Points on a hilly landscape, in no order, each with its height.
From any point a ball takes the steepest step (drop divided by distance) to one of its 2 nearest points. It stops when none of these is lower. Distance is the straight distance between rows; heights are no part of it.
k631: [ -8  50  32  11   8  18  14 -29 -16  12 -43  17   3   1  -6  39 -14   7
 -20 -14 -37  13]  height 582
k140: [ -3   8  21   8  12  18  -5 -32   2  -5  -3   7  18  29 -21 -11 -46  -2
  15  25 -24  36]  height 655
k360: [-25 -25  -2  13   5   2 -17   6 -24 -14   4   5  18  36  -1 -33   8  -3
 -12 -33  23  -4]  height 507
k769: [ 18  -5  11 -16   0   0  13   3  35  24  17  -4  17 -18 -26 -24  -1 -16
  31  -7  36 -12]  height 557
k118: [ 21  -8  20  18  25  31 -15   9 -23 -15  10  13  11  10  32  -8 -15 -15
  16   5 -19  35]  height 766
k967: [-10  23   2 -13  25   2  18  -7 -19  40 -33  -3 -27  13   0  12 -12  -9
 -53   1 -27  19]  height 638
k277: [ -7  23 -13  34  16  -7 -12  14 -25  13 -31 -33  -9  12 -10   5  14 -33
 -21  30   6  13]  height 725
k929: [ -5  25 -34  28  22  -5 -20  11  15 -41   0 -18   9 -33  19 -20  38  -4
 -20 -18 -17  34]  height 647
k772: [ 10  -8 -18 -15  12  41  13 -15 -14   0  -1  19  46  10 -11  34 -25   5
  18  31  -4 -18]  height 437
k414: [  0   1  31  47  -2  12  32   8  -3  12  -3  -3 -23 -18 -24   1  10 -17
 -12 -11  23   0]  height 686
k836: [-11  -5   4 -20  18  49   1 -13 -29  22   0  40  33   7  15   1 -24 -10
  23   3  -6   4]  height 414
k942: [ 28 -12 -17  12 -26 -36 -16   6  22 -42  13  -3 -10   0  35  12  14  19
  -7  14 -37  14]  height 436
k137: [ 25  34  29  53 -18  -6   8   0  17  -8   5 -10   4 -19  -5 -15  -5 -10
  16 -17 -11 -13]  height 618
k342: [-36   0  36  14 -12 -16  32  34 -11   6 -16 -37 -13  13   7   0  -8  24
  -7  -4 -22  10]  height 704
k954: [ 22  -7  -9  -8 -33   4  -3 -29  20  20 -16  24 -19  20  13   5 -12 -16
   9  45  -2 -58]  height 413
k560: [-21 -15  10 -35  14  33   2  -8  -3  39  16 -44  22 -18  18  29  -7   3
   4 -29  -9  -1]  height 696
k367: [ -8  -6 -32 -40 -20  -6  -8 -17   2  20   8  21 -29  29 -23 -32  36   9
 -33  11 -11  -8]  height 232
k974: [-16 -26  26  30 -41   6  37  19   9   8  -6   1 -22 -26  35  12  -7 -19
  16 -31  10 -10]  height 672
k637: [  8   1 -25 -33  36   0 -19 -22 -19  38  17  -7 -11 -13  -3 -14   3   4
 -36  -7   9   4]  height 697
k972: [ -3 -27  28  13 -15  25  39  10  -9  16  11  -9 -23 -10   3  14  15 -28
  -2 -32  24 -24]  height 679
k151: [-17  21  28  34 -42 -12  16  -1   1   0  -5   5  -1  44 -10 -24  -8  13
 -20 -35  -9 -21]  height 364
k211: [ -8 -21 -17   9  11   8 -20   8   1   2  29 -17  12  11   9 -23  -1 -13
   2 -21  42 -26]  height 497
k428: [-11  14 -10 -43  12  -4  14  16 -19  28  -3  -4 -10  -3  -4 -18   5   0
 -38  65   2   8]  height 200
k895: [ 10  -9   4 -15  28  15  -7 -30   8   4  -8 -31  35 -30   9  35  -2 -12
 -14  40  -2 -28]  height 217
k300: [-32   6 -11  16   6 -17  16 -34 -23   2  -2 -16  10  -8   5   9 -60   1
 -27 -36 -17  21]  height 706
k119: [-10  12 -33  -5 -13 -24 -16  -7  -1  23  27 -24  -7 -16  -3  28  -9  28
  -1  13  -9   9]  height 632
k911: [ -8  -8 -20  26  14   2  11  35  20 -32   0  13  24  -8  -8 -16  44 -27
  19 -41  28 -10]  height 488
k186: [-12  18  23   1  21  -2 -26  18   9  26 -14  -3  16  -3 -29  -8  28  23
  27 -34  18  36]  height 541
k101: [-11   3  26  26   0  -1 -34  -9  -2 -29 -35  31  -3 -13  13 -25  19   9
  -2 -39  18   9]  height 361
k107: [ 39   0  -4  -2  13 -10  -6  11  12 -16  21  -6 -11 -22  32  16  -2  13
  13  10 -29 -15]  height 456
k165: [ -7 -26  14 -39 -30  -2 -22 -26   1  34  26  18  -4 -10  40  13 -44   4
 -27  -2   8 -20]  height 617
k143: [  9  10  19   6  29   0 -15 -30 -15 -20 -10  36  10  35   0 -40 -34  -6
  -3 -11 -19  28]  height 640
k65: [  2   8  -9 -16  -9   3  39  16  13  30   0  19 -12 -23   5  -9   1   6
  -8   1 -17   8]  height 140
k565: [  7  25 -22  36  13   0  26  22  -5   4  -5   9  -3 -16  -4 -25  36 -11
 -26 -30  -9  23]  height 713
k789: [ -3   9   9 -27  18  -1  26   7  50 -17   8 -18   6 -19 -28  -2  14  23
  15 -30 -33 -30]  height 424
k358: [ -1   4   7  22 -15   6   0  25  32  31 -15  13  14  -5  31   8  -7  14
  45  -2 -18  11]  height 476
k834: [-11  -7  -7   0 -19  15  -5 -26   2  25   2 -12  -7 -38 -21   9 -10  -9
   4  -8  29   0]  height 513
k76: [ 30 -19 -16  11  19  30  18  13 -16 -13  16  36  -6  20   0  12  -4  -6
   5  20  22 -16]  height 407
k375: [-17 -14  47  19  -1 -26  14  16   3   3 -22 -14  -6   5  12  35 -25  31
  14  -1  -9  18]  height 692
k645: [  7 -10  -8  11  12 -10   5  16 -16  13  16  -4  -3 -16  11  12 -11   7
   6   1  17  46]  height 739
k62: [ 23  24 -27 -18   2  -1  11   5  37  40   4  16 -18 -29  -6  10  29   8
   3 -23 -19  -7]  height 176
k230: [-28  22 -30   3  -5 -24  27  -7  15   3 -29 -17  -3  25   1 -33 -27  -7
 -35  32 -11 -25]  height 319
k965: [-18   9 -37  -6   7  13  54  40  25  14  18   9  27 -23  -7  14  -3 -18
  17 -19   1 -21]  height 470
k15: [ -5 -40  11 -20 -11  31   7 -19 -17   9  20 -35   3   9  -3  43 -13  -3
  -9  -5   7 -41]  height 560
k274: [-23  14 -14  -4 -32 -13 -17   4  -9  -7 -21  16 -20  36 -31  -1  27   4
  12 -10 -25  25]  height 286
k337: [ 16  -3 -13   1  21  -3  17  11 -21 -28   6  41 -23   0  -5  38  28  -4
   6  13   2   7]  height 390
k157: [-36  19  14 -19  20 -17   1  -1   0  -7  -3 -11 -14 -30  -9 -20   3   3
  22 -33 -32  33]  height 614
k343: [-20  13 -28  17 -20   1  16  48   5  18   8  -7  14  11 -17 -19   0 -11
  43  -6 -10  23]  height 501
k462: [  4   2 -11   9 -21 -17   6   3  -7 -20  -2 -11 -13  29 -19 -25 -11 -26
 -21  49   4  23]  height 172
k55: [ 20  -6 -10  -6  -7 -29 -25   3 -12 -31   7 -13  -6   8  -6 -43  12  -5
  -4  58  -2   3]  height 139
k622: [ 23  28  -2  30  -6   3   3   4  10  -8 -11  13  -5  23  -5 -55  25   5
   3  27 -14  30]  height 237
k846: [-27  15 -10 -29  37 -21 -15  26 -18  -2 -12 -18  -7  -2 -19  11  46  29
   1   0  12  25]  height 568
k872: [-17 -19 -16 -31  10  -1 -15  51 -31  17  27  -9  12  19  -2  19  18  18
  17  35  23  17]  height 596
k82: [ 22  -6  28 -10  31 -14 -18 -23  -5 -12 -23  -8 -12  25  21  32 -29   4
  14  28 -23 -21]  height 417
k321: [ -4  20 -40  17 -16   2 -45   5   1 -63 -10   0  -2 -17  26 -31  23 -12
   2 -19 -24  29]  height 642
k670: [ 14 -17 -16 -14 -34 -20   1  13   5 -20  -9  37 -15  45  14  23   9   2
 -13  37  -4  -3]  height 338
k855: [-14 -19  29 -38   6  26   7 -33   0   8 -25  -6  17  -2 -26 -12 -22 -16
   8  32  29 -25]  height 218
k497: [ 30   5  -8  -1  -2  26  30  16  16  13  13  16  16 -30   9  27 -22  -2
  30  38  -2  -2]  height 444
k744: [-26 -35  11  -6  -6  20  24  22 -21   5   7  17  15  27  -1  13  -7  -4
  17 -22  37 -16]  height 761
k278: [ 21 -18  14  11 -19 -34  -9  -8   4 -46  17   6  -4  14 -11 -23 -12  30
  -3 -12  -5  19]  height 768
k741: [-23   8 -27  29   7 -21  -2  16  23 -20 -19 -11  10 -51  36 -19  21 -10
 -16 -35   0   5]  height 654
k545: [ 10   1  27  51 -16 -24  23  27  -4 -24 -31 -32 -21  -6  -4  31  11  -6
   2  11   8 -12]  height 660
k269: [-10  -1 -17  -8   8  16   5   0  -9   8 -14  43  36 -18  12 -14 -31  23
   4  -1  12  13]  height 391
k409: [ 13 -24   2   1  19 -18  -4  17  -6 -18 -23   1 -11  36  14  10 -14 -46
 -14  46  24 -11]  height 742
k728: [  3  -2 -18 -27  20   3 -13  23 -26   7  17 -12  -1   8   6 -45  21 -18
  -8  73   6  11]  height 173
k603: [  2 -28  -3  17 -10 -30 -20   0   8 -53 -25  18 -16  15  40  -2  -3  22
 -14  -2 -28   0]  height 415
k75: [-39  -6  11 -19  11   3  30   5   0  13  -2 -26  -2  14  23 -26  -9  13
 -37 -24 -16 -42]  height 285
k280: [ 33 -19  20  -8   7   2  -5 -26  -5   4  14 -10 -15  -3 -32  15  10  19
 -17  10  22 -27]  height 563
k893: [  8   9 -25  -6  -7 -33  18 -19  21  -1 -32  30 -21  12 -10 -24 -12  -9
 -46  39   3 -33]  height 352
k210: [-24 -12 -15 -26  16 -13 -26 -18 -31  -7 -11   0 -30  33  11 -17   3 -22
 -25   1 -15  35]  height 613
k316: [ 31   4  15 -11   1  -5  -9   4  32 -11 -20  54  -5 -16  11 -54  18   3
  18 -21  -7 -18]  height 303
k532: [ 18  -7 -28  13   9  19   4  -6 -22  31  -8  -5   0  -6  46  22 -15  -1
 -33  -5  -9 -17]  height 639
k333: [ 16   6  -4 -23  27  17   2 -22  23   1  16  -3  23 -55 -14  30   1  13
  -2  25  14 -31]  height 165
k570: [-18  -2   5   1 -14   5   4  -7  -3 -16  -2  18 -10   6 -31   7  24   2
  46 -25 -16  -2]  height 314
k22: [  8   0 -20  -1 -13  12  29  40  34   6  12  11   3 -17  21  34  -4   0
  46  -2 -10 -13]  height 458
k983: [-22   5  -5  36 -15 -13  32  -7 -18   2 -18  -2   8  -3 -12  30 -36 -12
 -13 -24  -7  -6]  height 693
k403: [ 32  15   3   1  29  -8 -12 -24  -3 -13   5 -14 -10   1  20  10 -41  23
  12  17 -50   3]  height 461
k703: [ 15   3  13 -39   8 -21 -21 -47 -11  -5  42   5 -28   9 -38  10  17   1
 -31  20  16 -14]  height 585
k136: [-10  28  23  16  14 -14 -23 -18 -21  17 -29  -9   2  15  18  -3 -20   4
 -10  -9 -34  35]  height 732
k774: [-24 -25  19 -17   8  42  17   6  19  29  -8 -23   8  -9   5  31  19 -21
  10 -28  17 -27]  height 687
k245: [-11   4 -36 -10 -12 -10 -19  13  -7  17  34   3  11  -5  28   6 -11  -1
  42 -20 -19  14]  height 204
k283: [ 11   9  15  11   1  21  15   0 -30  36 -11  14 -16 -10 -36   1  17 -20
   8  -6  16  11]  height 695
k33: [ 11   5   1  11   7   5  -5 -10   2 -18 -23   1 -16  39 -23 -50  14 -10
 -32  16  -8  10]  height 206
k287: [ 12 -18  -1  -1  -6 -32 -26 -28 -11 -52  19  10 -23   6  18 -30 -19 -12
   6  -5 -28  17]  height 762
k939: [-28  19 -32   1  11   9  25   4   4  -9 -32 -19   8   8  -1   9 -19   9
  -7  43 -12 -48]  height 287
k298: [  4  -2 -19  29  -8   1  39  43  35 -12  18   8  21  -1 -24   2  11 -26
  34 -44  17 -24]  height 480
k135: [-22   7  -2 -19  16 -15   3 -12 -26   8 -11 -36 -23   0 -16   0 -16   5
  -4  26 -22  22]  height 590
k458: [ 10 -15   1  -5 -33 -26  17 -13   6 -31  27  28 -27 -15 -19 -16  20  13
 -11 -30 -10   7]  height 775
k117: [ -9   4 -19 -17 -16   6  39  -1 -10  27   4  43 -14  -6 -29 -26  -3   7
 -22  27   6  -2]  height 174
k874: [ 13   2   7 -18  50 -15  19  54  35   0  19 -43  11 -10  -1  -7  25  12
   9   5  16 -10]  height 485
k521: [-14  11   2 -37   6  -5  29  -8   1  18  14 -47 -21 -20  10  -3   0   5
 -28   7 -28 -37]  height 255
k339: [-29  10  27  25  -9   0 -26  -6 -13  -3 -30 -29  -1  -6  22  -5 -43 -11
  22   7 -26  17]  height 745
k150: [ 21   4 -33 -21  33   6 -31 -31 -35   4 -17  21   2 -10  -2   7   5  -6
 -14   2 -11  11]  height 681
k962: [ 10   6  40 -15  28  17  21   4  42  -3  11 -46  -3 -22  -6  12  15   9
  25   5  -9 -31]  height 445
k256: [ 16  24 -15  33  19  -1 -51  10  -2   5 -14 -11  -5 -21  26  -3  44   0
  11 -33  11  48]  height 727
k72: [-11   4   7   3   4  14  15  31  34  34 -10  -4   5  10   1 -13  32   9
   4 -46  10 -17]  height 205
k606: [-15  -4  -8 -19 -12  13  -1  11  24  41  -8 -14 -19   4  18 -14  38 -13
  17 -11  -9 -22]  height 180
k760: [ -8   7   2  24 -30  14 -34  11  -7 -44 -26 -18 -23  -3   1 -13  28 -26
   5  11   7  32]  height 644
k725: [ 11 -12  -3  24 -17   4  24  30  35  -8  -8  19 -11 -43  44 -10   7 -28
   8 -41   2  -6]  height 666
k530: [  3  -4   9 -41   4  -8  -3 -18  12 -15  22  12   2 -10 -12   5 -48  -1
  -8  63  -6 -27]  height 304
k481: [  1   0   8  12  -4 -22 -15 -57 -10  -5   0  -5  -6  14 -22 -14 -38  -1
 -15  -9  24   0]  height 558
k293: [ -1  -6   8  16 -28   7 -17 -51  -8  30   0  10  10  34 -20  12 -39  -3
  -6 -23  25  22]  height 540
k203: [ 22  -9 -16  -8  40   0 -24  -2 -29 -18  -3  -1   7  17  16  10 -27 -14
  10  49  14  -4]  height 750
k919: [  9  -6 -18 -25 -10 -10 -33   3   6 -31  32  -2 -28 -56  23 -14  21 -30
  15  -7   6  25]  height 630
k177: [  8  -7  17 -36  -1 -23 -12   9  -4 -10  52  13 -22   7 -35 -10  34  21
 -28  -1  28  -8]  height 601
k688: [-13   1   2 -39   6 -24 -21   2 -10 -10   9  -6 -22 -44  20  -9  15 -11
  14   9 -32  31]  height 623
k92: [ -3  -5  22  47  -9 -23 -11 -28 -12 -37   3  15  -6  31   2  -8 -44  -5
 -20 -38  17  11]  height 576
k612: [  1  20  12   2 -23  -1  42   9  29  -9   9   2   6  12 -32 -24  18  18
  12 -32 -20 -22]  height 406
k229: [-26  37  23  29 -23 -14  17   7  20 -20  19 -14  -1  13   3 -13  17   7
  -2 -58 -19 -14]  height 387
k668: [ -4  17 -32   5 -27 -35   9  23 -10   4  -1 -11   8  41 -26   1  18  37
  -1  32  -9 -11]  height 441
k176: [  2 -16  13 -20   2  15   2 -32 -10 -15  -7  40  34  14  -7  32 -51  -7
   6  26  10   8]  height 463
k170: [ 36  -3 -26   3   3  16   4 -22 -29   3   9  47 -29 -16  12  -7 -10 -23
 -16 -30 -21  10]  height 664
k430: [ 13  13  15  20  20  13 -26  -8  14 -10 -40  29 -10 -29   2 -28  30  -9
  17 -15   0 -20]  height 330
k471: [  8   7   2  15  34  -7 -16  28 -19 -10   0 -18  -2 -37   5  11  25 -20
  16 -14  20  47]  height 733
k31: [ 20 -25  -9  -3  11  -1 -17 -24 -12  14 -16  -6   0 -23  18  37 -38  -1
 -30   5  13  -3]  height 621
k857: [-32  18  -7  24  -5 -33 -27 -33 -11 -11 -13 -33   2  30  12   1 -30   9
 -28 -26 -15  19]  height 718
k941: [ -1  -5   4 -23   8   6  22  -2  24  -4   7  22  25 -24   0 -34 -20   6
  35  12  11 -28]  height 569
k681: [  5  27 -39  46   8   9 -20  23  -5   2 -19   3   8  -9  -1   1  32   9
   1 -22   7  14]  height 720
k36: [-34  -6  -2  -8  12 -18  -8 -10 -22   0   0 -15 -25  -2   1 -18  14  15
 -17 -22 -17  16]  height 603
k315: [ 14   5  16  45   9 -15  -2 -16 -12 -45  14  -7   5   3  38  -2 -54 -10
  -6 -31  -9  -7]  height 591
k398: [-18   1  -1 -36 -26  25 -23   9  15  32  16  -7  -4   0  17 -19  12 -24
  15   9  28 -43]  height 157
k802: [  7  38  -8  21  17  33  23   0 -14  39  -5  13  -5 -37 -34 -13  34 -10
 -19 -24   1  20]  height 705
k682: [-16 -22  29  -5  23  32 -14  -8  12  27 -20 -37  48 -15  14  29  -2  25
  -5  -8   6  -2]  height 708
k699: [ 18  -9  -7  -4  10   1 -14  46 -22   1   8   1  -5  21  -2  25  32  -8
   4  68   8  15]  height 604
k901: [ 17 -23 -27  16  -3 -24  -2  11 -22 -41  22 -18 -13   6   7  12  41  13
 -24 -30  13  -9]  height 786
k757: [-17  -5  22   4   5  -9 -10  31  13  18 -11  -5   6 -18 -33   5  25   0
  36 -17  60  15]  height 526
k652: [ -9  -5  -6  10   5 -30 -29  20 -19 -23 -38 -18 -11   8  14  -2  10 -16
 -13  37  26   6]  height 734
k512: [-26  -1  22  -4  14  26   6   1 -14  17   4 -17  29  16  21 -34 -24  -2
 -29 -45   1 -14]  height 308
k687: [-21  -3   4 -18  13  18  -9 -32  33 -12   0  18  52 -39 -14  16  -2 -10
  22  27  -1 -17]  height 214
k902: [-16  15  24   7  35   6 -12   7 -20  15 -19 -26 -12   0 -24   1  44   5
  15  -6  -1  20]  height 556
k799: [ -5  22 -14  17 -20  11  -4  35  18  54   3  19   6  12  -3  -4   5  10
  35 -25 -29  36]  height 491
k128: [ 36 -16   2  24  27   3 -31   5 -29 -28  -6  10  -1  21  10  -5   0   4
   1  11  16  19]  height 758
k538: [  0  -5  27  11  12  20   2   1   5 -11  -6   0  17 -31  19 -17 -38  -7
  23  11  13  -7]  height 583
k453: [-10 -20  -6 -12 -21  10  13 -28  -7   9  29  33   3 -19 -21   1 -20 -12
  13   5  28  -9]  height 500
k63: [-12  -9  17  -1  25  15  -9  16  14  -2  13 -35  32   2  -6  -8  -9 -17
  23 -38  21 -11]  height 487
k985: [ 11 -17 -24  39  -9  15   4  22   0 -22  -1   9  -1 -12 -15 -24  45 -15
   1  -1  33 -13]  height 496
k70: [-40  19 -20  37   1   2  20  31 -23 -13   6 -21  25  22  -3   8 -15  -1
  30   0 -22  30]  height 509
k515: [-20 -12  11 -40 -16  16   2 -37  12 -14  -3  -7   5 -24 -17  26 -20 -17
  14  37  -5 -30]  height 262
k41: [ -6  -1 -10 -18  -7 -25  11  35 -29 -15   5  40  -1  38  -9  32   5   9
   3  26   5   0]  height 365
k589: [ -4   4 -37   1 -43 -32   7  20   8  16  29 -22  -7  38   2 -19   6  31
   6  -8  -5 -24]  height 420
k878: [-11 -21  17   2 -15 -17 -23  -6 -18 -19  13 -19 -14  10  24  -7 -36  -9
  29   2 -27  24]  height 754
k105: [ 19  -9  17 -11   0 -19   6 -25   0 -40  26 -23  16 -16 -10   9 -47  17
  -5  41  11 -12]  height 343
k243: [-17  12 -22 -40   9   5  35  13  -4   0  -2   3   8  32 -10 -19 -10  12
 -11  44 -15 -37]  height 253
k614: [ -2  42  11   1  22   2  25 -39 -15  15 -32  20 -39  21 -22  20   7 -14
 -18  -5 -38  27]  height 616
k816: [ 22   0  22  -1  -3   4  13 -14   7  -6 -32   1 -26   0  16  20  -7  -4
   6   4 -22 -44]  height 366
k487: [-22 -19  15 -26   7 -24  18  39  -6 -14  18 -10   6  -1  -6   9  37  40
   0  -9  13  26]  height 579
k918: [ 24 -21  27 -14 -10   3  -8 -20  23  14  38 -14 -10 -21 -37 -17   1   2
   3   3  46 -24]  height 545
k921: [ 37  -5  31 -16   9   5   9   3  20 -10   0  26  -1   7   6 -64  19  32
  -4 -14  15 -27]  height 276
k583: [ -4 -23  12 -24  10  -3  11  53 -13  19  14  15   1  24  12  36  38  21
   8   7   9  44]  height 588
k50: [ 10  15  -1 -15  21  13  10 -13  39  12  10  -2  45 -38  -6  19  -4   7
  -1 -48 -19  -9]  height 166
k782: [ -4 -28  -8 -22 -33  -4  -7 -13  -9 -10  28  25  36   3 -15  26 -48   0
  20  30  24  -5]  height 486
k913: [ -4  48  42  25  -3  41   0  -2 -23  -9 -23   9  20   8   7  26 -29   0
  18 -19 -27   4]  height 547
k371: [ 11 -22 -13 -13  -9  -1  24 -11 -15 -51  30  22 -22   7   7  -8  34   8
 -39 -31  -1  -2]  height 780
k248: [ 16   3  23  25  26  27  24  29  21   7 -10  22  16 -23  17  25   5  15
  13 -32  16  -8]  height 270
k664: [-20  -4   6 -20   2 -24  13 -26 -20  33 -33 -24 -15   5  10  39 -28 -13
 -51  17  -1  -6]  height 658
k577: [-11  13 -10  29   2  -6  11  26   6   5 -10  -6  -8 -42  25  -8   9 -23
  22  -8  -3  -4]  height 661
k67: [  9  -1  32 -24  35   3  -6  29  20   6   4 -46  21 -11 -30  13   2   3
  27  -2  33 -21]  height 468
k164: [  8  -5 -22  -3  -8 -17 -33 -11  -7  -4 -22  44  22  14  20  11 -38  21
   4   8  10   1]  height 351
k364: [-21  -4 -17  -1 -12 -24 -35  46  18  19  -3 -18   4 -10  -6  12  41 -26
  20   0  43  12]  height 515
k304: [  0  -2  44   2   8   3   2   1  -1  11 -22 -10  -2  17  -9  18 -38  14
  19  46 -23  27]  height 671
k625: [-24  11  15  51  -8 -22  23  -2 -10  -2 -38 -10 -28 -10  -2  43  -4  13
   2  -8  -9 -25]  height 676
k765: [  6  20  43  33   2 -18   4  -5  10 -31   0  -7  13 -21  20 -23 -33  12
  14 -16  -8   7]  height 602
k654: [  1  -9  11 -10  22  18 -18 -28   3  16  12 -27  68 -13 -17  15  -2   8
  13   2  20  12]  height 721
k111: [ 11 -23  15 -32  11  50 -22 -25   0  15  25  -5  49  14 -33  13  -5   9
  28  15   3   7]  height 730
k104: [ 37  -2   2 -28  16   7  -2  -7  19  17  43   6   8   8   1 -34  18  26
  -2  -9  -3 -17]  height 243
k752: [  6   9 -33   8  -7 -15 -28   7 -21  26  28 -30 -16   6 -23  11  27  -1
  15   3 -15  38]  height 641
k155: [ 29  30  -4  73 -17 -10  25  -1  13 -21  -9  -9 -24 -24 -10  -7  12  -8
 -23   2 -14   0]  height 631
k121: [ -5 -13  15 -24  28 -12 -11 -16 -25 -19 -29  18  -2  35  17 -39 -17 -14
 -27  15   3  42]  height 624
k110: [ 45  22 -35 -15   7  17   0 -16  14  18  38  23  -2  -9  -8 -13   1   0
   3 -28  -8   0]  height 211
k237: [-27  27 -14  49 -11  -5  11  27 -12   5  -4 -48  -6   4  -8 -10  13 -19
  -9  -6  -2   4]  height 719
k548: [ 20  -7  -2  18  -9  11 -29 -30  15   7 -19  26   7  -9  24  -3 -23  22
  10 -27   9 -13]  height 299
k840: [-32  17  17  30 -24  -2  18  25 -11  41  -7 -22 -14   0   7   7  15   1
  -1 -22 -15  12]  height 712
k562: [ 13  -6 -30   3 -15  -2 -33   3 -14 -52  15 -15 -15 -19   7 -15  31 -25
   4  13  -2  35]  height 635
k778: [ 17  14 -23  -5 -14  -6 -23 -18 -30  25   6  -4 -17  43 -13   5   4  -6
  -9 -11 -34  54]  height 650
k491: [  3  11  35  21   0   8   5   2   6   9  11 -24   4  34  12 -27 -12  14
 -18 -13 -12  -4]  height 335
k600: [  7 -19 -14  18   0   5 -18  28  -5 -10  13 -12  -4  -7  -7  14  42 -22
  23  15  53 -17]  height 505
k472: [ 11 -13   0 -21  -2 -22 -16 -24 -15 -32  39 -22  -3   0   4  -1 -27  14
  19   1  -1 -37]  height 378
k303: [-18   7   5  -9   3  -4  32   5  12 -11 -49  12  -6 -11  12   4  -6  17
  -5  16  -7 -34]  height 324
k697: [ -5  -9  12  13 -21  26  -8 -22 -19  12  -3  10  19  39 -30 -13  -9   2
 -19 -33  33  -7]  height 522
k424: [  5 -11 -38   4  -8 -10 -25  31   9  -8  16   7  19  -7  37 -18  15  12
  11 -13  -2   9]  height 224
k478: [  4   6 -26  17  -3  20  23  -3 -12  19   1  15 -10  -8  26   7 -22  -7
 -22 -46 -28  15]  height 653
k620: [ 14  24 -21  37  11 -16  47  -2  -3 -17 -11  -9 -21 -26 -11  -3  -3 -25
 -16  30 -32  11]  height 643
k468: [ -5 -13  33   7   8 -16 -16   1  10 -54 -32   8  10  11  24 -31  12  16
  -3 -27 -11  17]  height 388
k264: [  1 -36  13   0 -13   8   1 -18 -12  15  -1 -22   7  53 -18  31 -19  10
 -23 -19  32 -23]  height 542
k766: [-17   7 -37 -19 -37   1  -8   8   4   1 -17  -4 -36  48 -19  -8  60   6
 -24  13 -28   5]  height 259
k216: [ -6  -9  20 -15  27   5  -2 -42  -7 -18 -24 -14  -2  -8 -16  44 -32  -6
 -21   9   1   0]  height 597
k793: [ 13  -3  16  -6   3  24 -14 -34  31  14 -16  18  44 -16   7  20   4  27
  13 -28 -13 -16]  height 235
k928: [ 11 -13  14 -27 -45   8   0 -10   6  22  24  17   6 -16  31  39 -34  10
  17  10  -1 -12]  height 599
k573: [ 32   7  -7  10  -5  -4   9 -34  36  12 -22   5 -11  22 -22  -5 -21 -17
 -15  47  10 -26]  height 384
k723: [ -5 -25  30  -8 -13  27   1 -11  -5  28  19   9  47  33 -34  30 -19  20
  28  -5  19   4]  height 740
k805: [ 21  -1 -17 -18 -29   5   8 -19   3  17  22  32 -15   1 -40 -37  28  -7
 -18  21  27 -12]  height 202
k586: [ 43 -24  22  -5  -3  41  19   3   8  -5   6  46  10  -7  11  22 -13  -8
  14  32  21 -15]  height 425
k384: [ 20  10 -31  29 -35  -8 -11  18  15 -14 -12  18 -11   8 -21 -18  29   8
 -10  34  15  25]  height 263
k812: [ -1  -4  13  50 -17   7  -3  37  -7 -29 -21 -30 -28  18  12  23  31 -30
  -2   1 -10  22]  height 649
k433: [  9 -12 -30   3 -35 -19 -27   4  22 -17 -28  26 -20  24   0   1  34  -6
 -43  49  36  25]  height 288
k987: [ 19  -8 -24  -9  36   7 -19  30 -22 -15  -4 -23   3   6  11 -32  35 -28
 -28  24  15  10]  height 198
k978: [ -4 -21  25 -40 -42  27   1 -30   3  24   6  -4  15   6  15  50 -14  -1
 -10  14   0 -40]  height 578
k827: [  8  -8  13 -27 -17   9 -37 -44  19  11   9   4  -7 -38 -10 -20  -3 -13
   2   2  36 -21]  height 529
k323: [ -9  22  14  17   0   6  22  21   5 -15  -2  34  11 -13   2   6   9   8
  24 -38  -6  11]  height 301
k69: [-13   4  -6  -8   3   7   7 -43 -10  -1   0 -21 -12  12 -21   4 -23 -21
 -19   3 -19   2]  height 577
k473: [-17 -25  37 -20 -13  11  10  10   9  15   3  42  13  14  -8  25 -13  32
  29 -22  15  -9]  height 752
k542: [  5   3 -20  -9  -7 -30  -7  -8  26  17  30  -6  -1 -30 -13 -14  18  46
 -15   4  14   2]  height 622
k566: [-38  33  32  27 -24   7  17  15 -12  -1   0  -9  34  18   5  27 -22   3
  31 -12 -28  17]  height 524
k787: [  8   3 -23  -7 -15 -14  -8   7  11  -3  33 -14  -6  12   5   8  -1  10
  19   7   0 -55]  height 402
k231: [-14  12 -29 -39   5 -20  22  15  10   8  14 -23  -9 -11   6 -18   2   6
 -25  48  -6 -29]  height 226
k791: [-33 -13   7 -17 -23  25   6 -12  21   8 -15  -5  -4   5   0 -25 -24 -16
   9  15  20 -24]  height 182
k773: [  6 -13 -30   0 -29 -13 -14 -17  24 -23  -8  35 -23  33  26  27   5 -23
 -46  20   1  27]  height 313
k249: [ -9   8   7 -41  11 -38 -20  -1  -7  -1  44  -3 -13 -31  -2 -19   4  18
 -23   5   8   2]  height 611
k520: [ 30  -6 -10  -8  20  13  13  -9  21  12  39 -10  25 -34 -12  26 -11  35
 -10 -24  12 -10]  height 106
k317: [  8  -5   3   7  19  31  10  26  19  39 -24  24   5  -9   6   7  34  25
  19 -10  10 -15]  height 236
k585: [-25  -7 -13 -39 -23  -5 -29   0 -11  39  29  -9 -10  -1  21  -4   2 -35
  26   4  -8   0]  height 181
k580: [ 28  13 -30 -12  17 -16 -25 -34 -24  -3  -1  30  -7  17 -13  -8  -6  -6
  -9   4 -50  40]  height 665

Where does a ball stop that starts at each point below?
k757: k55
k827: k520
k107: k65
k614: k55

Call two points neighbours if one is among the 2 nearest of the other. Go from one point of each pair to the other, from neighbour to neighbour, staying as low as possible. Name the highest point that can't be avoided.
k398 / k520: k515
k55 / k520: k668
k520 / k65: k570
